A landscape with many valleys, sampled at points; each row gives a point and its height.
A ball rolls from a point to the lowest of its 5 nearest points, and stops where none of them is lower. Distance is the straight distance between rows; heights are no part of it.
kog: [170 162 173 109 142 147 150  93 147 151 156 181  95 106  89 132 144 103
 162  92  98]  height 352
figof: [112 100 124 124 145  58 176 104 146 109  86 115 167 161  95 138 129 166
 123 110 132]  height 717
Meda: [108  91 106 118 112 123 125 129 117 111 123  93 154 122 149 131  95 157
  97 147 175]  height 390
liki: [156 138 137  76 105 126 148 162 126 149 175 128 143 117 174 120 137  78
 153 158 114]  height 448
zonid: [150 149 152 119 144 147  72  95 152 124 144 156 119 186 146 124 161  99
 117  98 119]  height 594
sotam: [111  94  84 164 149 113 104 139 151 110  98 106 112 156 153 128  96 150
  89 182 169]  height 570
lof: [124 113 120 102  85 130 161 158 106 117 167  89 154 128 193 142 108 144
 126 125 157]  height 481
Rulom: [143 146 125 106  96 124 163 125  93 134 182 134  79  56 131 130 130 110
 157 166 102]  height 442
Nuzom: [136 146 133 119 113 134 159 122  86 139 159 112  73  49 114 132 108 119
 169 152 119]  height 342
val: [118 158 132 127  86 132 150 139  98 136 182 158  95  55 115 102 122  99
 160 165  91]  height 470
Gomul: [121 117 123 123 110 121 108 147 125 107 148  99 147 153 161 138 132 127
 101 132 158]  height 493
Lunas: [129 135 121 143 151  60 115  89 190 101 126 128 168 159  99 149 142 149
 139  89 139]  height 686
mafop: [102 128 139 130 165  55 124  95 165 150  96 115 187 148  95 119 131 137
  96 135 117]  height 508
lup: [129 118 114 162 169 171  79 127 130 148 146 117  68 155 145 132 123 108
 116 115 144]  height 637
dal: [ 98 121  89 135 119 106  97 130 124 109 134 113 136 130 131 153 118 157
 112 139 178]  height 562
Gan: [129 109 110 124  85 155 151 155  67 141 131  64  55  80 162 121  77 137
 152 129 148]  height 383
gelar: [131  99 119 126 156 130  95 152 146 132 105 126 103 171 148 125 105 129
  84 176 143]  height 403
zeson: [ 92  59  97 144 110 157  87 167 108 132  76  78 105 136 163 100  90 180
  89 152 160]  height 193
Nade: [167 146 131 120 131 168 149 110  90 147 133 152  64  98 108 120 134 100
 152 154 124]  height 56
kuv: [121 128 131 111  91 155 148 125  64 145 135 114  65  66 144 110 102 141
 145 173 149]  height 172
fut: [122 145 134 100 113  47 144 140 148 117 130 110 238 118  99 150 162 144
 164  91  69]  height 239
Biv: [ 94 100 119 114 149 192 112 155  67 160 100  86  70 128 155 112 115 120
 133 178 122]  height 106
fipat: [149 138 161 137 173 177 138 130  93 150  82 157  78 102 115 100 137 118
 165 177 114]  height 171
Tep: [129 136 116 147 141 182 101 136 114 162 143 127  93 140 131 112 133  82
 134 141 129]  height 449
popi: [170 128 142 113 144 111  98 114 187  93 129 155 154 162 126 122 183 125
 142  67  73]  height 721
Mosi: [161 112 167 138 195 166 114 126 203 145 138 191  65 165 157 114 129 117
 114 114 109]  height 415
sur: [157 103 143 123 169 156 107 112 152 134 125 143  81 164 167 112 117 125
 114 141 135]  height 483
Kof: [150 188 178 126 102 158 160 150 134 146 176 198 114  71 106 128 171  99
 156 111 113]  height 158
Liv: [113  82 126  93 144  79 195 102 131 118  84  99 194 129  97 156  77 172
 112 130 155]  height 676
vome: [119 128 162 140 159  92  92 118 215 129  80 155 175 156  96 102 157 132
  85 126  83]  height 97
Fufel: [114 111  95 125 138 133 107 133 136 119 128 106 177 170 137 120 144 110
 100 155 159]  height 490
fotur: [147 142 161 142 188 177 150  98 117 130  81 188  86  95  77 114 134 140
 140 156 132]  height 90
rizu: [105 121  97 126  88 124 117 161 105 119 155  99 170 121 165 147 130 110
 111 130 152]  height 494
mulo: [164 150 201  85 106 153 157 145 144 142 151 194 132 118 134 131 184  91
 146  82  73]  height 357
dobom: [115 150 139 194 217 174 118 133 133 125  94 178  80  80  64 164 124 195
 127  96 161]  height 498
nagi: [125 159 114 130 117 160  88 145 161 140 158 160 139 170 141 127 147  84
 119 101 111]  height 525
Mazof: [ 92 129 124 116  76 145 149 161  55 139 136  95  68  43 139 101 110 119
 151 164  93]  height 233
Zipob: [173 117 170  93 150 156 148  89 155 137 137 184 113 168 119 109 154 105
 154  60 109]  height 435
ranu: [110 132 108 138 123 174 115 136  83 159 148 119  57 127 132 115 127 118
 147 144 133]  height 320
vop: [134 139 117 132 101 151 101 162 121 136 169 121 131 144 155 127 157  93
 116 134 151]  height 534
fuz: [114  73 103 139  75 158 107 150  88 127 138  85  96 138 178 136  93 147
  86 121 168]  height 524
non: [109 127 119 155 109  61 155  96 121 118 136 103 190 158  81 152 125 134
 124 123 126]  height 602
nula: [138 135 128 143 183 147  59 148 185 141 120 159  93 171 149 124 117 112
 116 139 116]  height 86
Gari: [135 135 145 112 136 198 133 115  75 152 128 149  92 103 118 110 141  95
 155 159 131]  height 165
sevi: [130 139 125 171 166  68  72 102 205 128 111 141 117 150 143 133 127 140
 104 135 123]  height 630
zarop: [156 112 131  87 107 141 185 130  83 129 145  86 106 102 168 126  81 128
 168 137 140]  height 346
Popa: [121 121 115 127 113 184 127 131  49 148 108  83  68  92 128 104 120 133
 158 162 134]  height 163
Moki: [141 153 132 125 107 104 101 125 162 104 176 140 146 136 153 142 140  89
 157  81 108]  height 556
dom: [140 141 126 107 110  55 135 134 132  91 152 113 202 134 117 141 147 142
 143  91 120]  height 458
lepa: [144 112  93 126 140 112 121 111 132  97 130 118 173 172 158 137 123 113
 121 109 133]  height 568
vedu: [134 154 176 158 165 213 147 131 141 171 113 205  80 148  92  89 132 133
 126 126 117]  height 393
rem: [128 154 119 125 124 153 126 124  64 135 129 107  68  76 131 113  99 143
 163 152 132]  height 222
duken: [129 137 146 154 141  57 141  82 165  80 104 114 164 124  61 128 186 160
 171  51  44]  height 671
bavo: [142 153 166 109 139 183 166 117 119 152 134 178 114 102  97 113 141 109
 168 142 120]  height 240
Nen: [158 157 158 105 118 170 121 142 162 137 169 160 138 136 132 108 143  86
 149  96 105]  height 432
rezip: [115 172 137 155 161 148  84 126 179 125 121 169 148 168 116 117 162 130
  89 109 125]  height 622
Vopu: [106  75 102 127  93 116 157 135 117 126 105 112 174 107 123 165  86 166
  83 116 199]  height 523
Ber: [141  93 118  81  96 164 138 141  95 116 137 117 117 143 159 121 104 117
 146 133 149]  height 423
vuri: [111  87 113 151 143  86 126 114 159 122  77 105 152 156 119 113  87 163
  83 152 150]  height 584
Zel: [109 145 122 151  96  76 108 112 162 120 153 128 213 138  95 159 140 127
 157 120 116]  height 531
zon: [ 87 102 100 145  86  85 164 121 114 127 130  97 161 118 108 154 103 173
 113 130 173]  height 242
dasem: [141 143 136 138 165 157  95 112 179 134 166 158 128 165 125 150 153 115
 132  87 120]  height 484
Zalo: [ 92 103  99 145 100 159 103 154  84 123 111  88 138 154 161 122 111 130
  75 152 151]  height 301
Nuneg: [131 126 126 103 139 182 139 113  70 134  99  98  77 101 136 120 110 131
 147 192 143]  height 142
fek: [ 95  48  96 166 132 113 103 153 136 112  81 116 139 119 150 139  89 182
  68 169 157]  height 414
sud: [ 76 102  90 164 127 108  91 134 131 122  98 110 161 139 131 132 120 144
  80 154 154]  height 538
Zoki: [147 196 163 135 134 135 160 106 162 137 172 199  88  66  60 128 150 117
 137  98 125]  height 280
betu: [148 124 137 162 177  82  92 133 205 117  89 147 129 154 151 100 136 142
  86 148 123]  height 422
taliz: [119  82 125 128 149 168 122 139  95 127  83  93  99 162 198 107  91 148
 102 175 151]  height 30
fibim: [132 149 139  99 108  93 105 107 148  86 132 121 213 175 131 149 157 118
 127 100 112]  height 591
bub: [106 149 142 153 158  73 114 100 181 139  98 128 174 155  97 117 153 119
 111 160 118]  height 385
bine: [141 121 101 125 118  70 137 135 150  98 162 116 139 149 166 153 132 126
 133  96 141]  height 702
bep: [140 132 144  98  78  84 179 192 113 101 158 118 180 125 189 163 108 109
 138 127 101]  height 712
Bosa: [169 150 161  74 105 103 115 160 169  94 140 149 180 130 135 143 202  95
 157  42  55]  height 730
Gipi: [164 108 135  77 100  88 167 145 113 114 167 113 146 158 199 158 117 114
 132  99 129]  height 624
Nupa: [154 151 163  95 105  89 101 144 186  83 149 163 174 129 134 150 178 114
 147  43  65]  height 678
belo: [129  95 119 102 104 161 165 150  60 133 126  81  67 116 138 109  91 157
 146 152 146]  height 196
Regag: [ 93 128 140 129 130  47 172  85 141 149  82 116 185 143  73 131 127 142
 141  95 111]  height 600
ditu: [150 168 178 170 169 194 156 109 141 143 115 197  74 132  91 119 135 116
 145 129 143]  height 263
pemor: [121 151 127 159 185 182 110 108  85 158  62 152  36  86  85 139 131 169
 149 152 113]  height 445
Zini: [119 115 116 109  97 135 128 154 127 102 133  91 193 138 162 134 122 116
 109 148 167]  height 455
Tegi: [135 153 131 133 107 191 112 134  75 160 125 154  82  75  88 118 139 100
 142 147 116]  height 241
Kodos: [143 116 104 114 141  88 120 110 146  97 120 119 165 171 153 139 113 141
 137  73 146]  height 687
Lupu: [170 155 114 128 129 149 145 137  90 146 189 136  89  98 124 121 119  99
 170  99 152]  height 373
bemep: [ 71 116 109 128 100  85 185 113 117 151 103 110 179 137  92 128  94 146
 105 147 143]  height 480
milor: [163 173 146 147 179 172 131  97 114 121 113 171  89  66  77 134 128 133
 155 133 122]  height 279
ner: [119 135 127 139 157  71 130  92 162 100  82 112 167 164 103 142 158 132
 140  87 102]  height 681
lodu: [161 137 118  96 134 147 133 113 121 132 140 136 112 169 169 116 111 108
 132 139 134]  height 457
salop: [118 141 104 156 141 133 117 101  31 120  93 105  66  45 101 120 120 157
 168 157 142]  height 417
dap: [ 95 125 116 105  96  63 173 150 109 133 118  84 245 123 110 160 133 158
 139 130 118]  height 402
ziza: [ 93 152  77 144 106 103 113  99 149 132 160 107 178 121 113 151 148 137
 112 117 140]  height 601
nudul: [171 147 155 102  93 139 171 152 135 137 182 162 154 111 153 121 149  93
 161 101  73]  height 358
rosor: [184 162 159 133 138 156 130 106 162 133 172 175  94 124 112 124 142 115
 153  83 110]  height 264
nozu: [134 110 132 132 145 159 133 118  92 146 131 114  66 120 146  92  90 140
 146 152 139]  height 277
tig: [107  96  97 168 152  92  87 121 188 125 107 104 113 154 138 143 117 144
  87 173 136]  height 586
Dul: [113  97 104 167 149 161  65 163 115 155 104 122  61 159 175 107 108 104
  99 162 128]  height 427
Sug: [107 105 119  97  70  89 186 148 120 101 137 103 216 108 131 170 111 151
 110 124 153]  height 482
zapiz: [125 149 146 161 142  85  90  89 187 123  94 132 161 150  87 110 166 133
 102 101 111]  height 434
Nuto: [ 70  99 114 138 125  80 166 109 129 135  88  89 165 140 102 122 110 136
  66 171 143]  height 522
fidan: [120 145 123 143 152 200 120 120  70 159  85 162  72  82  74 117 140 116
 123 145 127]  height 207
gezos: [ 88  90  83 164 149 152  68 173 120 140  92 108 105 156 156 105 136 135
  70 172 127]  height 325
tusug: [149 151 130 125 124  97 105 109 183  85 173 137 149 161 145 135 152 121
 138  55 117]  height 633
vipo: [122 157 134 136 113  47 147 100 157 121 132 115 200 123  65 136 160 151
 139  92  99]  height 429
Pag: [135 148 145  79  85 130 178 171  87 133 189 121 111  96 137 125 108  94
 146 163 124]  height 477
Disu: [100 100 107 125  67 129 135 181 107 112 128  99 168 116 127 140 105 165
  92 127 168]  height 469

Where does a ball stop that starts at each point below?
belo => taliz
Gan => taliz
ranu => taliz
Mazof => taliz

Call two points neighbours if one is among the 5 nearest of the other. Go from one point of each pair to the other, from neighbour to neighbour, staying as low as possible. Name the highest point that can't be avoided.
fut / zon => bemep
zon / Nade => Meda
vome / zon => betu
fotur / nula => gelar
Nade / fotur => fipat
Kof / Nade => bavo
